The views of a scene show one set of named points, each view turned or mirrored, shifted and resized as a whole, with a little noise and some points left out.

Scene 1
View 1
Kozod: [  6  -7  39 -20 -45   6  16 -20  -3   3   5 -14  -4  11  13 -25 -28  -5
   1  12]
fule: [  2  -2  30 -18 -41   6  18 -14  19  -7  19 -19   3  19  34 -12 -32   7
   5  25]
Ronek: [  1  10  -2  -7 -13  16   7  15  21   0  19 -15  -8  19  28   1 -41  23
  14  24]
votef: [  2  20   1  -1 -11  21   6  16 -13  21  -8 -12 -20  17 -10 -18 -50  18
  19  -2]
vep: [  9  -4  -6 -16  -1  23 -14  24 -28  28  -2   5 -41 -11 -26 -12 -23 -11
   0   3]
bage: [  0  -5 -12  -7  14   9  -9  30   8  -3  19  15  -9   4  25  13 -25  27
   5  25]
giruf: [ 13 -12  -3 -28 -14  27 -14  19 -14  25  13  -7 -48 -17 -16  -8 -12 -30
  -8  18]
Nari: [  0  15 -23   0  11  23  -7  37   8  12  13  -4 -23  12  10   7 -42  26
  17  18]
vodo: [  3   4   1  -8  -4  14  -1  17  -7  11   3   1 -16   7   3  -7 -34  14
   9   9]
vovit: [ -1 -14  17  -7   0  -6   0   6  -6  -9   7  25  10   7  25  -1 -22  29
   2  12]
ratuz: [  8  -7  18 -26 -37  17   6  -4  12   5  22 -21 -20   4  17 -10 -22 -15
  -2  27]
dit: [  1  -3  -7  -8   8  10  -7  26   1   2  14  12 -12   4  16   7 -27  22
   5  19]
Tum: [ 10  -9   2 -21 -10  21 -11  17 -26  25   1   2 -40 -12 -22 -13 -18 -19
  -4   6]
Lifo: [  2  -4  13 -12 -15   7   4   5   5  -1  13  -1  -5  10  22  -5 -29  14
   4  19]
Fis: [  4 -11   4 -11   6   7 -10  18 -22  10   0  21 -16  -5  -4  -5 -20  10
  -1   6]
Pilav: [  6   7  25 -19 -48  17  19 -12  18   4  16 -34 -12  20  21 -19 -39  -4
   9  22]
Mafen: [  5   2  16 -12 -22  14   6   3 -13  14  -1  -7 -17   8  -3 -19 -34   3
   7   4]
sesed: [  4  10  -2  -9 -12  21   2  17   1  14   8 -13 -23  11   4  -8 -39   9
  12  13]
Zad: [  3   4  13 -11 -19  15   6   5  -7  11   2  -8 -15  10   2 -15 -36   7
   8   7]
View 2
Mafen: [  6  -2  -4  15 -13  -7  10   7  11  -2   4  19   6   6   3  10 -17   1
  -1 -11]
Fis: [ 8  5 -8 17 -8  6  7 -7 29 15  1 -1 -3  8 16  0 -6  2 10 -5]
ratuz: [ 15  -5   5  15  -5 -17  17  -5  11 -23  30  14  24  11  12   7 -20   3
 -12  -8]
bage: [ 23  -6 -15  35   0   9   6 -18  30   6  19  -6  -5  -7  10  -7   1   0
  -6  16]
vep: [  0  -9   7  17 -18   6   6 -11  39  15 -10  13   7  19  19  22 -13   6
  12 -12]
Pilav: [ 16  -8   0  17  -8 -22  15  10  -5 -29  28  26  20   1  -4   8 -24  -1
 -20  -8]
fule: [ 20   2  -9  16  -1 -22  17  10  -7 -27  36  13  14  -3  -1  -8 -18  -3
 -18  -4]
votef: [  7 -14  -7  27 -17   2   3  11  13   6  -8  27  -3  -1 -10  19 -15  -1
  -5  -3]
Kozod: [  8   9  -3   4  -7 -23  17  15  -5 -20  22  16  15   7   4  -1 -23   0
  -7 -18]
Ronek: [ 24 -14 -12  35  -3  -3   8  -3  11 -12  23  13   4 -10  -5   2 -10  -2
 -20  13]
Nari: [ 20 -23 -11  43  -8  13   2 -13  30   7   6  12  -4  -8  -2  12  -4   0
 -12  17]
Tum: [ -1  -6  11  11 -18   0   8 -10  35   8  -4  14  13  23  21  22 -17   7
  11 -17]
Lifo: [ 17   0 -11  21  -3  -7  11  -1  11  -8  22   6   5  -2   5  -4 -11   0
  -8   1]
giruf: [  4 -12  17  14 -15  -2  11 -21  40  -1   7  12  22  26  27  23 -17   9
   5 -14]
dit: [ 19  -5 -12  31  -3   7   7 -13  27   5  14  -1  -3  -3   9  -2  -3   0
  -4  10]
Zad: [  9  -4  -5  19 -11  -6   9   5  12  -3   7  17   5   4   1   8 -16   0
  -4  -7]
vovit: [ 17  15 -21  18   2  -2  10   1  13   4  19  -9  -7  -5   9 -19  -3  -2
   1   2]
vodo: [ 12  -6  -8  25 -10   2   6  -2  21   5   4  12   0   1   4   7 -10   0
  -2   0]
View 3
sesed: [ 38  -5   3 -12 -12   5  12 -24   1  -1 -16  -5   4  16 -18  -7  -8  -6
   8  -9]
Lifo: [ 18  -5  -5  -6  -9  12   2 -33   7  12   4  10  11  17  -3  -6 -13  -5
  -3 -17]
Zad: [ 27  -8   6 -14 -13   4   6 -21   8  -4 -11   3  11  28  -7   2 -16  -3
   8 -11]
vep: [ 30  -6   8  -3  -6  13  -7  -7  -7 -45 -35 -23 -13  22  -2 -11 -15   1
  20 -10]
Mafen: [ 26  -9   7 -15 -14   4   2 -18   8 -10 -14   2  12  33  -4   4 -18  -2
   9 -11]
vovit: [ -8   6  -2  10  -4  12 -10 -26  12  18  11  17   1   7   3  -5 -18   5
   6 -24]
Ronek: [ 34  -2  -5 -10 -11   5  19 -38   4  28   2   7  11   5 -21 -10  -4 -10
  -3 -13]
bage: [ 14   8  -7  15   0  16   2 -31  -2  17   0   0 -13 -14 -14 -23  -4  -2
   6 -20]
vodo: [ 24  -1   6  -4  -9   6   4 -19   4  -2 -13  -2   0  13 -12  -6 -11  -1
  13 -13]
ratuz: [ 38 -20 -15 -19 -13  20   5 -42  -2  -8   0   4  21  34   8  -5 -14 -17
 -18 -14]
Nari: [ 37   6   3   3  -6   3  17 -24  -4  13 -17 -10 -12 -10 -33 -20   2  -4
  15 -10]
dit: [ 17   5  -4   9  -2  13   2 -27  -1   8  -5  -1  -9  -4 -12 -18  -7  -1
   8 -17]
Fis: [  6   2   5   8  -3  13 -12 -13   2 -16 -14  -4 -11  12   1 -10 -17   6
  17 -18]
votef: [ 35  -2  19 -17 -16  -9  14 -10  10  -1 -25  -4   6  23 -25   4 -12   1
  23  -5]
View 4
sesed: [ 13   3  -6 -13 -23 -12 -18 -13   1   6  -3   0 -15  -4  -4   2  21  -3
  33  18]
giruf: [ -6  -8   1 -13 -26 -13 -18  28  -1  24  -2 -28  11   9  -6 -17  30  -1
   8  19]
Zad: [  5   2  -7  -6 -17  -3 -16  -5   3   0  -2   8 -14  -5  -6  -1   9   0
  26   7]
ratuz: [  8   3  -7 -20   2   6 -16 -13   0  14   9  -2   0 -11 -10 -10  25   1
  -5   1]
Mafen: [ -1   0  -7  -5 -18  -1 -17   1   3   0  -5   7 -14  -3  -8  -3   6   1
  25   5]
fule: [ 17  12 -11 -14  14  12 -12 -35   4   0  14  20 -11 -21  -8   0  12   1
  -1  -9]
Pilav: [  9   2 -12 -28   5  18 -23 -31  -1   7   3  16 -18 -19 -15  -9  18   1
   4  -5]
vodo: [ 12   7  -5  -1 -23 -16 -11  -4   5   0   0   1 -11  -1   0   6  12  -2
  34  16]
Tum: [-10  -8   0  -3 -31 -12 -17  32   1  14  -7 -19   4  10  -5 -12  17   1
  20  17]
Ronek: [ 31  15  -8 -15  -9 -13 -12 -38   4   3  10   7 -16 -14  -1  11  25  -4
  27  16]
Lifo: [ 18  13  -7  -2  -4  -9  -7 -18   6  -1  12   7  -5  -9   0   7  12   0
  15   6]
bage: [ 35  22  -2   7 -17 -36   2 -16  10   1  17  -8   3  -2  12  21  23  -5
  30  24]
votef: [  4  -2  -8  -9 -33  -8 -22  -7   1  -2 -15  11 -29  -3  -7   4   8  -2
  50  17]
Kozod: [ -3   2 -11  -8   6  18 -15  -9   3  -2   4  18  -9 -13 -12  -9   1   4
  -1 -14]
dit: [ 26  17  -2   5 -20 -30  -2 -10   8   1  12  -6  -1  -1   8  15  19  -4
  30  21]
Fis: [  7   9  -1  16 -25 -24  -3  18   8  -3   5  -6   3   7   5   7   5   0
  28  15]

Which points are out of place in each view (at most two, in the order of its rows)? Write - if all are in place.
view 1: -
view 2: Tum
view 3: -
view 4: -
